Each row is a point on a landscape with many valleys, with its height.
From any point a ball rolls to the lowest of the 2 points nearest to it. It stops when none of these is lower. Distance is the straight distance between rows; heights are no part of it.
mepa: [  0 -80  -1  -6  31 -49 -55 -30   8 -80  21   5 -20  15  13  72  36 -22
  26   8  12  11 -20 -23 -33  24  69 -12 -24   5  74 -25 -29]  h=420
luz: [ -9 -63  -7 -13   9  46 -24  70  25 -57  76 -92 -39  41 -30  -7   5  61
  59   7   3  32  21 -28  27 -20 -34  84 -18   0  -7  14  23]  h=618
Deri: [-10  53   0  64  34   1 -36  16   8  28  29  -2   8  21  15 -35  -2  23
  63 -41  13  55   3 -49  40  22 -30  -1 -12 -34  -6  11  63]  h=123
vef: [  7 -27 -10  -5  63 -13 -78  -3 -13 -64  53  21 -74  23 -17  51   9   9
   2 -35   8  45   6  48 -10  27  13  32 -42  -5  12  -6 -37]  h=467
bav: [ 13 -49 -32 -11 -21 -15  62  16 -62  -6  68 -16 -20  49  33  58  -2  37
  -9  -4  55 -66  12  66 -38  -9  18   5   8  38  16   0 -76]  h=517
vered: [ 32   0  26 -52 -26  15  40  24  20  26 -53   4  53 -49   7 -58  30   3
  34  29 -31 -19 -30 -52  36 -15  12 -26 -20 -20  14  26 -12]  h=401
nif: [  8 -41 -22  20  33  18 -28  16  -7 -77  53 -28 -24 -75 -26  18  17  37
  30   0 -23 -26 -59   0 -72   9   2 -17  -6   0  56 -15   8]  h=358
fof: [ 19  34   8   9  25 -86 -40 -17   0  17 -71  29  -2 -92   3  12 -39 -35
  27   0 -32  49 -30 -62  24  18   0 -49 -42 -15  29  29  20]  h=280
Kesu: [ -3 -60 -18 -43 -11  47  17  -8  18 -30 -12  17  16  -5 -41  19  12  -2
 -43  -3 -19 -13 -34  54 -43 -16  28  36  14  11  32 -38 -39]  h=655
Tek: [  -7   30  -25  -11   -4   94   55   -1  -30    4   70   19   24    4
  -14   -3 -107   57  -63  -35   58  -81   23   67  -34  -12  -30   33
   13    5  -19  -48   -3]  h=294
Mig: [-18 -58   1 -74 -61 -11  41  -1  32 -30  27 -25 -13  57  57  25 -27  27
  26   2  73 -68  50  20   0 -17  35  17  -8   9  54 -17 -55]  h=503
fiso: [ 43  25 -33 -23 -25  33   5 -19 -52  46  17  38 -11   9 -31  -2 -54 -20
 -12 -37  34  55  24  70  27  10 -29 -19 -26  25 -44   5 -64]  h=357
vemaz: [ 42  42 -16 -26  37  36  40  12 -76   2  16  25 -18 -54   8 -10  31 -10
 -41  28 -27 -73  -6  43 -56 -35 -19  -5  -6 -26 -20  -3 -49]  h=666
Mede: [-32  77  -7   1   1  25  17  -7  -3 -29 -29  35   1   1  -5 -10   2 -21
 -23 -19  33   5  15  78   3 -18   0 -29  16  11  27 -48 -22]  h=436
vofu: [ 23  35  -5  21  33  54  -4 -14  18  25  -9  20  53 -24 -26 -76 -12  -6
 -34 -85 -16  20 -25  57  -3  40   5 -15  10  -3   8   4 -12]  h=331
nel: [-28  25  -1  17 -61  40  48 -51  -4  33 -41  41  86 -36 -24   2 -34   2
 -20 -17  57  -4 -54   3  36  32  -8 -46  24   0  14 -54  56]  h=586
zemam: [-22  -9  -4  78  66 -13 -32 -18  16  -7 -24  16  32 -19  -9   4  29 -11
 -30 -13 -38  15 -45 -27 -49  29  35 -11  34 -16  18  -9  51]  h=261
Nife: [-47  -4   0   5 -61 -20  50  -2   1 -36 -18 -36  17  11  25  24  32  -6
  25  69  32 -35  -1 -22 -12 -33  17 -60  58  47  42 -30   9]  h=336
kepup: [-11  62 -36  49 -15  15  33  -7 -74  -6 -18  19  44 -44 -44  22  30 -36
  -9  57  23  48 -23 -19  17 -29 -16 -77  51  53 -23 -48  51]  h=662
lebu: [ 50 -49  34 -45  19 -20 -21  49 -47  -8  -4 -34 -45 -56  20 -13  48 -10
  21  56 -62 -62  19 -24 -32 -30 -13  32 -51 -58 -46  71 -38]  h=711
pupoz: [  8  37  -4  35 -82  37  47  18 -59  53   6   4  62  30  12   1 -39 -50
 -33  -4  51 -35  58  48  -5 -46 -17 -27  46  60 -91 -17 -56]  h=601
tevu: [-33  53 -20  26  10  50 -49  17   9 -10  35  31 -26  40 -14 -12 -41  -8
  21  -3  29  53  35 -31  22 -34 -47  10   7 -32 -26  -9  37]  h=171
Gor: [-23  62   7   9   4  10  47 -40  -8  31 -66  68  42   2  25   9  -6 -21
 -51   3  34 -31  -5  42  -8   5   8  -8  -4 -40   6 -59  19]  h=398
Gezaf: [  4   6 -18   8  -6  86  11  13  15 -24  76  -2 -11 -35 -16 -20 -47  52
 -47 -34 -21 -77 -12  64 -67 -14 -32  12  27  22   1 -25  -7]  h=343
difov: [-31  -7   5  31 -22   7   9  11 -19  70  42 -11 -21  67 -16  23 -46  85
  -4 -29  15   9  11  13  55  50 -57  29  -6  36 -49  34  37]  h=386
Bezu: [-14 -28  22 -36 -48  30 -63  -6  95   9 -35 -24   6  27 -30 -48 -20 -41
   6 -41 -38  63  23 -19  38   8  11   6  11   9 -16  53 -32]  h=528
sanu: [  5 -90  10 -62  22 -27 -22   7  46 -76  52 -69 -39  68  24  19  30  42
  58 -21  40  11  31  -9  47  34  36  73 -55   5  47 -12 -25]  h=560
Pasu: [ 88  54  -8   7  44 -21   8  32 -26  35 -45  29  46 -87  10 -92 -42 -32
 -40 -13 -37   8 -18 -37  37 -14  -9 -21  -4 -21 -53  63  37]  h=735
fofib: [ 25  26  19  23  46  -3 -17  31  22  -7 -21 -20   8 -56   4 -79  32  23
   6 -51 -56  -1 -25  40  -7  30  12 -24 -12   6  13  38 -15]  h=363
daf: [-60 -18  44 -64 -30 -32 -14   1  48 -51 -38 -11 -44 -11  17  28  43  15
  -8  84 -30 -83  19 -46   5 -14  13  26  -6   0  24 -24  40]  h=492
sel: [   7 -114  -16  -43    2   23   -8   -5   22  -16   29   -2   -8   66
  -40   53    4   12  -34  -30  -12   18   -5   51  -15    3   35   85
  -10   15   12  -16  -57]  h=623
rumol: [ -9  31  -9  61  53   2 -36 -48  35   5 -33  33  47 -20   0 -40 -24 -19
 -16 -82   4  44 -33  15 -28  51  29 -41  19 -32  38   4  25]  h=304
Pur: [ 15 -24  11 -10  42   1 -63   5  13  -3  14  55 -33  17  44   1  -5 -23
 -14   0 -19 -36  39 -12 -51 -12  12  58 -40 -86 -30  33 -26]  h=215
Lefe: [-71  72   1   0  -4  25 -54  26  48 -59  25 -11 -46  42  -8 -34  -6  12
  33 -23  23  26  45   2  34 -19 -22  -5  17   3  27 -21  25]  h=221
rifa: [110  53 -28  20  34 -38  27  17 -56  31 -30  20  35 -52  12 -76 -41 -69
 -40 -31  -5  46   4   7  46 -32   8 -63  24  25 -49  63 -21]  h=741
zut: [  3 -11  -3  49  38  37 -32  37   1  11  35 -30  27 -22 -29 -25  -5  53
  79 -59   9  57 -56 -35  28  47 -29  35 -43 -39  27 -11  52]  h=177
vipu: [ -3   3 -23  31 -49  53  35  15 -55  -9  50  -7  13  45   8  41 -50 -24
 -31  -4  74 -22  57  76 -54 -64 -23  -2  58  48 -50 -42 -64]  h=582
lofu: [ 36  56 -42 -23  42  21  28   3 -89  18  40  46 -43   7   4  22 -21   4
   4  -8  55  17  20  53   1   0 -32   2 -44 -20 -11 -20 -48]  h=385
rarok: [ 24  39 -15 -38 -29  14 -13  18   7 -45  43 -55 -54 -13  -9 -50   6 -10
  71   1  16  42  40  24  30 -23 -17 -71   7  63  21  16 -68]  h=309
tifu: [ 47  33 -12  26 -28 -87  51   2 -34  71 -15   7  34 -23  72 -23 -24  -5
  17  -7  20 -17 -14 -31  18  32   0 -61  -7  -4  -6  71  -1]  h=310
vubi: [ -3  23  43   4  21 -41  48 -23  12  40 -59  14  12 -33  -8  30  69  22
   7  26 -49 -13 -80 -43  51  36  -9  49 -50 -30  24 -38  66]  h=89
Robi: [ 16  -6  13  15 -55 -77   6 -32   9  82 -42  17  22 -19  53 -23 -69   1
 -11 -64  12 -24 -11  10   8  60   9 -54  -5   1   5  85  -2]  h=272
nodo: [-16  29 -23  22  41  58   1  47 -11 -47  69 -16  -1 -16  -9 -16 -23  73
  62 -36  41   5 -24 -18  16  -6 -39  38 -22 -39  46 -29  61]  h=234
Buvov: [ 43  -1 -35  16   4   4  18  -2 -44  31   0   7  30 -49 -28 -16  -6  -4
  -6  -2 -13  24 -47   6 -20  28  -4 -45  13  25 -13  26  -6]  h=182
rulen: [  2  78 -18 -33  13  47 -15  46   6 -71  63 -37 -67  -4 -20 -46  10  25
  55 -11  12  24  36  35  37 -36 -41  -5  -9  27  19 -21 -18]  h=273
gira: [-31 -14  43  -8 -12 -31  -6 -32  23   4 -45  41 -18 -18  20  54  33 -20
 -12  86 -47 -57 -16 -79 -23 -26   2  25  -7 -48  -1 -10  54]  h=559
Vivi: [  6  -3 -21   3 -42  41  93 -31 -74  52  -6  36  63  14 -16  55 -24 -15
 -58  60  63 -32  -7  -3 -14 -16 -30   9  22 -14 -64 -58  32]  h=638
gezo: [ 48 -18  69  -4  39 -77  10   3  46  29 -79 -34   7 -33  26 -16  63 -24
  12  43 -84  16 -26 -86  47  -7  27  37 -41 -36 -23  41  34]  h=759
futi: [-17  52 -33  18  62  -4  11 -30 -57 -10  26  52 -32  25  10  58 -39  19
   1   3  75   8  12  12  -8  15 -23  16 -29 -49  17 -55  34]  h=418
ridet: [-21  13  -1  24  16  -5  21  -7 -57  40   2  28  -3 -22  13  31   1  33
 -20  55  -2 -69 -17 -62 -37  13 -42  19 -11 -55 -39   1  82]  h=706
kup: [ -8  35 -29  21  14  58 -10 -10 -35  39  48  38   4  25 -25  -9 -76  31
 -23   1  51  16  29 -10   4  16 -51   6   0 -16 -67 -17  43]  h=212
fis: [-22 -16  29 -17  11 -49  24   0  -7   5 -43  -3  -3 -27  -7  32  70  60
  -9  -1 -40 -44 -61  30  33  73  14  32 -43  12  39 -15  33]  h=237
sutu: [ 72 -35  15  -6   9 -58  32  -6  10  71 -43   1  32   0  26  -7  28 -28
  16   8 -42  34 -28 -48  27   7  18  20 -26 -33 -19  50   3]  h=762
gem: [ 11 -15 -23  76  48 -20 -26 -52   0  35 -20  33  51 -12 -11   5 -40 -50
 -51   7 -14  47 -23 -56 -62  14  15 -20  51 -31 -42   2  67]  h=305
semap: [  7 -46 -30 -46  17  -5  -5   4  27 -78  37 -71 -18  29  -7  15  32  17
  97  -6  49  50  -2 -43  40   9  24  23 -23  13  84 -42 -13]  h=530
sene: [  4 -25   3   6  10 -63 -31 -34  22 -38 -27  -5  -2 -23  28  25   8 -32
  54 -28  18  34 -18 -11  -7  34  61 -70 -15   6  83   5 -48]  h=366
Tovu: [-24  22   9  30 -31  26 -53   4  32 -11 -29  31   4 -31  -6 -31 -39 -54
 -59  29 -46  -3  30  -3 -62 -56   3 -44  62   9 -51  33 -13]  h=308
Pud: [-61 -21 -19 -38 -17  -8   7 -44  24 -69 -36  13   8 -18 -57  79 -15  11
  -5 -24  22  40 -56  15  16  13  16  21  -4   9  98 -80  35]  h=356
zumag: [ -5 -10 -11 -10   5  12   4  59 -43 -17  49 -48 -41  15 -14  29  26  45
  79  46  12  23   3 -60  42 -28 -53  44 -36 -16 -11   0  44]  h=642
delo: [ -4 -74  11 -55  12 -12   1   2  21 -22  42  -7 -32  86   9  42 -12  49
  -4 -59  27  -9  20  62  40  26  30  89 -56   0  34 -10 -51]  h=592
sola: [  9 -43   4 -33 -43 -65  27  21 -20   5  17 -43 -31  23  38  19  44  28
  31  32   6 -48  15  17   4  35  24 -28 -11  55  17  39 -66]  h=393
Nasos: [ -23   40   -5   16   11   54   24  -17  -29   63   33   21   33   43
  -10  -26 -102   48  -67  -38   54  -65   38   45  -18   49  -34   20
    2  -10  -59  -28   20]  h=250
poti: [ 27 -33  -4  10 -47 -23   2 -29 -14 105   7  14  24   7  -1   1 -71  34
  11 -34  17  29 -22 -32  30  70 -36  -3 -23 -14 -41  53  31]  h=318
Zef: [ 11  29   9  -7 -31 -49 -23  -9  20 -10 -54  10   0 -72  16 -23 -48 -20
  53 -19   2  32 -14 -38  10  11  18 -99 -12   6  57  50 -20]  h=321
nevug: [ 23  76 -16  33  26  -4  24 -20 -51   0 -60  42  45 -26 -12  -5  20 -83
 -22  31  18  71   2   4  15 -46  11 -58  28  -3 -21 -35   5]  h=678
Tuzom: [ -9  24 -21  15  32 -13  29   1 -51   3 -17   8   7 -37 -19  20  45  33
 -15   4 -13 -15 -58  32  -6  45  -3 -15  -8  24  31 -26  22]  h=257
vuba: [-41  39  12  32 -48  72  -8 -63  42  20 -55  48  76 -14 -31 -21 -59 -40
 -39 -66  46  40 -13  15  27  21  -6 -35  36 -30   1 -33  50]  h=567
fipul: [  4 -24  21  -2  18 -30 -16  46 -30   0  29 -30 -41   3  49  15  35  42
  64  29   5 -42  12 -37   5   8 -20  46 -74 -64 -14  29  21]  h=668
tuz: [ -5 -15  32  25  -7 -30 -32 -25  39  68 -23  40  17  -3  48 -17 -47  28
 -13 -49  -4 -41 -12  -8 -21  65   0  16 -26 -57  -7  41  27]  h=217
sisil: [-36 -74  42   5 -24 -45 -62  17  32 -23   2 -26 -29  -3  11   7  36  29
 -25  29 -60 -66  10  -5 -40  29  29  -4   6  42 -15  49   1]  h=669
rozel: [ -5  39  23 -27 -54  36 -23   5  48  26 -14  -8  20   9 -18 -71 -11 -13
  48 -71   2  58  19  -9  94   6 -10 -30  -4   2  11  31   3]  h=502
pora: [ 10  52   9  39  30  61 -36  12  47 -29  54 -13 -27 -29  -1 -56   0  10
 -42 -52 -64 -45   7  78 -61 -18 -15 -18  33  27  -9 -13 -32]  h=376
Maduk: [-37   6 -37  20  47   1 -62 -40 -31 -24  -5  58 -37 -19 -51  94 -42 -17
 -10  30   8  60 -24 -40 -31  13 -22  17 -19 -28   9 -58  44]  h=186
sud: [ 36  38  -2  17   8 -29   8  -5 -31  76 -30  34  36 -55  -2 -34 -39 -15
 -22  26 -25  -1 -20 -71  14  19 -33 -14 -10 -34 -64  31  84]  h=726
Zev: [-14 -72 -27   0 -40  -1  29  -2 -21  24  14 -12   3  23 -35  65   2  34
  12  30   8  23 -44 -23   8  16 -17  15  10  35   4  -8  26]  h=406
Murer: [-36  34  18   3 -13   4   7  -2  38 -48 -35 -25  16  26  27 -31  30 -34
  -5 -20  18 -22  41  63 -12 -27  46 -50  44  43  41 -28 -58]  h=466
Bimut: [ 46  45   6  -1  26   0  25  41 -11   2 -42 -19  59 -87 -17 -57  47  -7
  63   0 -38  43 -55 -70  59  -5   5 -44 -27  -6  24  13  23]  h=345
tisez: [ -6  76   5   8  33 -50  46 -45 -55  45  -2  52 -40  19  22  70   6  19
   8  33  39   3 -12 -23  39  22 -44  33 -58 -40  -8 -53  56]  h=450
Zupet: [ 10   2   0  39  17  33 -42  -7   1  36  38   8 -14  28  -9 -12 -46 -24
 -74 -60 -48 -27  42  83 -64  -2   2  26  25  37 -63  11 -73]  h=295
tof: [ 13 -22  45 -28  46 -15 -22   9  63 -21 -55 -27  13  -7  17 -52  59  -8
  -6 -19 -55  -8   3  10   4  12  65  -4 -19  -2  20  25 -50]  h=405
botip: [ 20  13  10 -38 -38  70 -28  45  48   9  23 -19  18  -2 -10 -91 -13  -4
  59 -19 -13   9  30 -27  46 -29 -15   1  -9  -9 -21  31 -25]  h=479
gof: [-10  -5 -35  61  69  -8 -45 -66 -29  16 -11  49   4  13 -32  52 -30 -41
 -63   7  15  51  -6  -3 -65  38   8  11  17 -39 -37 -43  46]  h=263
zaro: [-11 -55  18 -16 -15   7 -30  29  38  -8   2 -72  -5  -1 -35 -10  16  50
  92 -34  -9  50 -36 -24  66  56 -16  46 -48  -1  40  10  21]  h=252
Mos: [  5 -51 -10  18 -47 -13  64   5 -53  19   5 -12  26  72  35  71   4 -28
 -22   1  66 -36  33  79 -45 -27  16   7  33  34 -18 -31 -86]  h=552
siror: [  2  -6 -31  17 -50  14 -26 -13 -16 -35  63  14 -55 -27  14  26 -76  11
  20  -6  48 -17   2  45 -70  -3 -20 -75  22  31  18   9 -44]  h=381
Tokup: [-58 -29  11 -35 -20  32  28  -2  69 -36 -22 -16  27  61  -5   5  35  -5
 -36  15 -12 -32  24   0   1 -42  28  68  37   0  28 -58  20]  h=549
zagu: [-29 -38 -19 -26   7 -24 -33 -39  -1 -61  -2  28 -42  11 -37  86 -14   8
  -8 -38  26  47 -27  59   7  39  26  13 -34  18  71 -39 -25]  h=421
mafa: [ -1 -59  51 -44 -21 -42 -33  13  42   6 -58 -26 -24 -20  14  -4  39 -18
 -31  79 -82 -46  32 -47 -18 -15  34   2   5  17 -43  57 -21]  h=637
Zod: [ 42 -10 -15 -27  39  31 -27 -20 -45 -23 -12  55 -28 -53 -14  30   2 -69
 -35  54 -25   9   0  -2 -81 -59   8  -7  12 -52 -17   9 -48]  h=702
beb: [  8 -15 -21 -27 -15  69  13  48  13 -53  54 -24   9 -73 -21 -33 -11  67
  54 -13   5 -35 -55  -4 -21  -7 -27  13 -14 -17  54 -18  24]  h=296
bura: [ 27  30  -8  13  15   8  48 -20 -57  20 -44  47  35 -59  12   0 -17 -33
 -79  24   6 -59 -13  59 -82  -5  18 -46  19  -3 -22 -13 -40]  h=647
Tad: [ 16  65  36  64  65 -91  31 -62  -8  62 -59  40   3  13  42  23  48 -45
 -54  15 -33  10 -12 -18  11   9  12  23  -7 -30 -32 -11  57]  h=607
Gazi: [ -3  12  21 -10  31  -7 -63  63 -21 -29  33 -34 -95   2  -8  -9  38  34
   9  10 -41  -6  42  47  19   7 -35  57 -50   6 -45  24 -13]  h=455
Vises: [   9  -42  -37  -53   38  -10  -51   -1   11 -109   56  -27  -71   26
  -25   50    4   -1   56  -13   40   77    7    6   10   -8   24   31
  -35    3   64  -35  -48]  h=501
vusi: [-23 -36  14 -55 -33 -23  21  14   9 -50 -20 -45 -20 -26  20  10  49  10
  14  94 -12 -84  18 -35 -22 -18  25 -35  24  35  29   1 -16]  h=416
velan: [-51  -5  40 -17 -33   8  23 -16  55  47 -32  19  10  53   3   3   4  37
 -39 -43 -21 -34  -4  32  44  29  -3  65 -11  -5  12 -23  21]  h=527
suvu: [-33   4   9 -26 -52  -4  76  -6  35 -10  22 -51  12  74  10  14  27  33
  46  30  44   5  11 -44  70 -35  -8  31  21  23  36 -49  55]  h=600
lipov: [  5  14  -8  42  19  -6 -65  -1   3  42  10  14 -12  16 -13 -34 -44 -20
 -52 -46 -30  33  37  37 -20  20 -19   1  22  20 -67  51  -8]  h=266
Tonen: [-30 -92 -47 -19 -56  39  52  20  -2 -35  63 -23  20  27 -31  54 -44  52
  15  21  46   6 -21 -28 -19 -43  -9  25  46  29  29 -17  35]  h=462
dibu: [-53  23  24   0 -18  12 -72  14  54 -20 -26  28 -35  -1   5 -25 -23 -10
 -20  23 -38 -20  38  -9 -21 -14  -8   2  13 -15 -17  18  11]  h=256
vubo: [ 47  89  -5  28  81 -84  33 -16 -78  50 -60  42  11 -40  23  -8   6 -39
 -65  13 -13   2   5   7   2  28   1 -26  -7 -21 -43  14  34]  h=621
fipu: [ 14 -22   5  18 -27 -48  14 -14  37  17  -1 -61  30  55  41 -28  39 -34
  70   5  27  46  28 -45  27 -12  37 -58  39  29  18  32 -27]  h=515
Sekir: [ -6  57 -19 -12  49  10   0   2 -90  11  -1  54 -38 -48  -7  23   2  14
 -45  52  -5 -58   1   5 -41   4 -46  10 -20 -46 -33  -5  32]  h=685
keb: [-34  -3 -45   2   3  43 -13 -46 -10 -22 -20  43  18 -25 -81  60 -50 -11
 -21  -9  31  72 -53  -1  -1  25 -19  10   5  -2  37 -69  42]  h=274
pone: [-69  -7   8  42  -6 -16 -53 -27  43 -50 -27  16 -17  24   2  40   8 -30
 -33  23  -5   4   9   3 -44 -11  28 -17  47  11  15 -26  14]  h=175
vaz: [ -5 -45  -5 -96 -20  22  32  24  46 -56  20 -41  -3   8  19 -17  10  45
  55   5  37 -47  10 -18  15 -15  16  52 -28 -23  65 -28 -14]  h=544
Bati: [ 94   1   5  -6  27 -74  30  21  -7  43 -62   2  33 -16  40 -53  -6 -55
 -10  -9 -31  36   1 -23  35 -42  37 -34  13   1 -23  78 -32]  h=748
tefa: [  7 -76  12 -82 -33 -48  47  -1  -6 -24  17 -47 -15  53  46  43  54  10
  -1  36  29 -88  43  23   6   9  50  23 -18  41  30 -10 -72]  h=453
Ger: [ 28  33 -29  16 -28  54  52  -2 -71  57  28  40  61  19   3 -18 -30 -38
 -32  14  54 -18  34   4  -6 -40 -18 -20  20 -10 -86 -18  -7]  h=615
bosok: [ 13  16  -1 -15 -20  35 -15 -19  -5  44 -17  47  -1  17 -10   3 -66 -49
 -53 -50   1  -3  41  94 -19  -4  -5  24 -15  13 -38  -4 -95]  h=326
fevob: [  9  52 -10  -4  34  49   2  21 -30  -1   8   4 -22 -18 -62 -23  39  -3
 -63  -7 -66  11  -7  85   8  -8 -24  13  19  60 -35 -21 -23]  h=520
zol: [ -8  -2 -26  28 -33  27  -7  10 -12   8  68 -10 -19  35  -2 -10 -44  23
  26 -41  41  16  20  32  -6   5 -24 -34  22  38   3  17 -30]  h=352
bul: [ 32 -12  -7   5  59  39 -52  19  -1 -28  59  -1 -41  30  14 -19  24 -33
   9  -1 -23  10  42  -4 -51 -54  -6  27  -4 -48 -26  25 -49]  h=268
rurub: [ 60  50 -14  50 -34 -34  70 -19 -47  80 -13  25  88  -6  51 -52 -35 -42
 -23  -6  48 -16   9 -25  25   4   3 -64  26  -9 -57  32  19]  h=339
Tidu: [ 60 -57  53 -24  45 -82 -33  34  -8  -8 -56 -47 -23 -54  21 -10  66 -29
   7  47 -79   3   4 -54  15  -5  32  30 -59 -32 -40  77 -14]  h=737
notom: [  8  -1  34 -12  61  10 -66  14  87 -78  10 -75 -29  -1  29 -83  61 -18
   8 -28 -40 -13  43  17 -13  10  50  -9   3  18  15  14 -70]  h=442
reref: [  0 -38   9 -14 -22  12 -12  -9  28  36  -2  42   7  25  30   7 -19   5
  13  10   5 -33   5 -39 -22  -7   0  36 -27 -68  -4  10   1]  h=129
teve: [-48 -29 -30   9  -9  29  13  17  13 -57  45 -18   0  43 -12  25   2  24
  -4  11  23 -13   6   3 -28 -40   7  23  50  17  33 -35  33]  h=504
dis: [-26  10  21  25 -40  41 -39 -35  83  43 -48  22  51  14 -30 -42 -36 -39
 -34 -69 -28  60  -7 -17  38  16   5  -1  36 -23 -17  28  36]  h=550
godes: [-37  38 -29  29 -51  40  57  15 -36 -12  21  -8  42  27 -35   6  22   5
   0  14  51  29  -6  12  53 -40 -18 -31  55  56  -5 -57  47]  h=643
guzi: [-46 -59  22  43 -35 -56  -6  22  -1  20  26 -30 -19  24  24  45  33  69
   5  36 -25 -66 -20 -38 -14  43  -9  16   5  26 -13  29  61]  h=698
Rofad: [ 27  11  12 -47  25  35  16  40 -79 -23  29 -17 -44 -36   9  -4  56   8
  -1  52 -36 -89  17  -1 -37 -66 -45  39 -20 -59 -29  24 -24]  h=686
Kifuz: [-16 -10  19  10   6 -46 -27   1  30   2  -3 -35 -25  29  11  16  42  -9
  59  29 -20  37   5 -68  33   8  -4   8 -15  -5   8   5  26]  h=569
zatim: [-19  48  34  65  30 -75 -20 -27  28  25 -16   3 -25  50  36   9  52 -30
  10   4 -22  32  23 -37  28   1   4   3   9  -5 -18   7  55]  h=591
teb: [ 21 -37 -14  -1  -5  19   1  28 -11  21  55 -31 -12  54  11 -13  20  -4
  24   3  -9  -7  36   2 -23 -34   1  10  16  16 -27  36 -55]  h=312
Git: [ 28  46 -18  12  50  32   8  -2 -43 -31 -32  37  14 -73 -28  -8  31 -57
 -31  39 -30  30 -21   0 -45 -58   6 -53  31  -2  -7 -11 -15]  h=692
Nopa: [  6 -40 -12  34 -22 -30  27  -3 -15  19  41 -44   5  65  33  25  37 -10
  79  38  29  28   9 -84   2 -26   0 -27  24   5   1  15  10]  h=540
lemif: [ 31  73 -15  49  27 -40  25  -6 -70  26 -21  25  20 -66  16 -37 -22 -24
 -67  23   1 -34  -2  16 -52   5   1 -84  39  17 -45  30  11]  h=633
Vubaz: [  8 -10  12   6 -22   0   4 -13  50   0 -30 -12  49  27  32 -45   8 -53
  18 -15  11  25  28   4  -6 -29  51 -52  34   7  18  24 -63]  h=493
Pama: [ -4 -26  35  -5 -15 -23 -13  -1  30  20 -75  16  12 -39  -5   4  17 -28
 -33  76 -78  -8 -15 -73 -20 -36  11  -8  22 -12 -36  39  37]  h=603
datov: [ 27  34   6 -49  38  -5 -12  39 -39   9  -4   1 -65  -2 -24  -6  54  -4
 -26   8 -59   0  27  79  21  -2 -13  44 -41  27 -33   8 -67]  h=490
bepon: [-18 -40 -11  36 -45  -9  14 -38 -27  77   9  -7   9  29 -48  42 -41  42
 -13 -15  12  45 -39  -6  29  76 -37  -2  12  46 -34  12  51]  h=355
rigal: [  1 -15  -7  -7 -63  24 -30   6  12 -30  21   8 -26 -47   8  -9 -46 -21
   7  49  -8 -29  11  -5 -75 -51  -5 -69  42  27  -4  34 -43]  h=354
Deven: [-58 -14  24  58 -33 -37  17 -44  44 -19 -32 -21  28  38  16  39  41 -16
   5  12  17  13 -14 -18  -4  -3  31 -38  54  34  42 -42  33]  h=258
Sona: [-14 -29  -1 -32 -11  64 -91  33  76 -43  14 -25 -35   2 -60 -33 -18  -6
   8 -12 -50  56   4 -11   0  -9 -17  42  -6 -10 -22  24 -14]  h=558
veb: [-55 -38  -7 -34 -20  55 -64  28  72 -65  42 -27 -40  26 -46   9 -50  51
  26 -26   7  35   6 -19  20   0 -27  65  -3 -16  26   2  25]  h=589
kom: [ 33  11  16  -7  30 -51  15  -5  17  12 -57 -30  34 -37  -1 -17  46 -15
  78 -24 -26  69 -47 -45  65  28  29 -40 -38   5  64   4 -10]  h=293
Tipez: [-20 -16   3  24  -1  -3 -25  53 -12   4  60 -56 -62  44 -13  -4   9  75
  24 -29 -10   4  20  44  35  34 -33  34 -22  46 -27  38  -4]  h=419
gat: [-19 -45  -3 -30 -32  21  79  21  31  -8  50 -39  40  62  33   0  10  59
  38  -5  52 -48   4 -33  18 -31  14  51  13 -23  48 -26  26]  h=576
Favi: [-60 -40  44 -42 -49  44 -21  20  92   0 -16 -24  18  32 -11 -38  -1  35
 -23 -24 -41 -62  13   8  10  10  11  62  13   5  14  -1   5]  h=568
Lino: [ 32  10 -20  30  31 -23 -50   1   2  15 -13   7   1 -20 -23 -29 -12 -37
   3 -25 -32  88  -8  -7   5  13   1 -24   9  17 -21  44   8]  h=235
dapa: [ 25 -34 -13 -56  21  65  -7  -3  14 -59 -11  14 -10 -30 -40   5  32 -53
 -38  44 -42  -3 -12  19 -59 -65  25  18  22 -22   9 -28 -63]  h=681
Tuda: [  7  37  44   8   3 -70  16 -44  31  46 -81  21  19 -60 -12  17  12 -21
  25   4 -47  51 -65 -67  66  26  -3  -8 -44 -13  35 -10  43]  h=214
Lupo: [-62   7   4   1 -65   0  82 -10  19  -1 -10 -31  33  59 -29  33  35  26
 -16  10  23   9 -21  18  61 -17  -3  22  47  63  31 -66  65]  h=622
nugad: [-41  29  27 -17 -19 -31  64 -30  10  25 -18  29 -19  38  25  48  13  48
 -15  11  19 -39 -20  13  49  19 -18  56 -32 -17  18 -48  50]  h=488
nodul: [ -1  27  -6  -9 -29 -37  17  20 -18 -10  25 -54 -43  33  16 -19  37  -1
  36  -3  17   2  47  57  19   0  13 -68  20  90  12  25 -81]  h=341
sapiv: [ 23  50   1  26   4 -25  32 -58 -14  74 -46  54  59 -20  30 -27 -61 -32
 -38 -21  45  -6  -2  12  -7  41   3 -40  -8 -35 -24  -2  23]  h=364
volir: [ 43  -8  26 -59  -3  59   3  47  51 -15  -6 -35  19 -49  18 -93  26  -3
  44   9 -34 -44   9 -23  -4 -30   9   7 -25 -29   6  26 -46]  h=448
dag: [  0 -54 -10  -4  21 -31  -6   1 -42 -63  60   4 -45  30  34  63  38   6
  -3  18  36 -44  11  24 -52 -16  39   5   0   7  38 -13 -33]  h=475

For each start below, name the point where the ball stops.
nevug => tevu
Ger => vubi
Zod => Maduk
lemif => reref
sisil => pone
nugad => Buvov

Call two points neighbours if one is among the 2 nearest of the other. Go from one point of each pair to the other, from neighbour to neighbour, staying as low as possible. Name the highest point that can't be avoided.
vubi, tevu => nif
pone, reref => siror
vubi, Buvov => Tuzom
zemam, Maduk => gem

Write out the way that a ball takes from each point below.
Git => nevug, kepup, godes, Lupo, suvu, gat, vaz, Mig, tefa, sola, nodul, rarok, rulen, Lefe, tevu
Favi => velan, nugad, tisez, futi, lofu, fiso, bosok, Zupet, lipov, Lino, Buvov
bura => lemif, vubo, Tad, zatim, Kifuz, Nopa, fipu, Vubaz, Murer, Mede, Gor, sapiv, rurub, tifu, Robi, tuz, reref
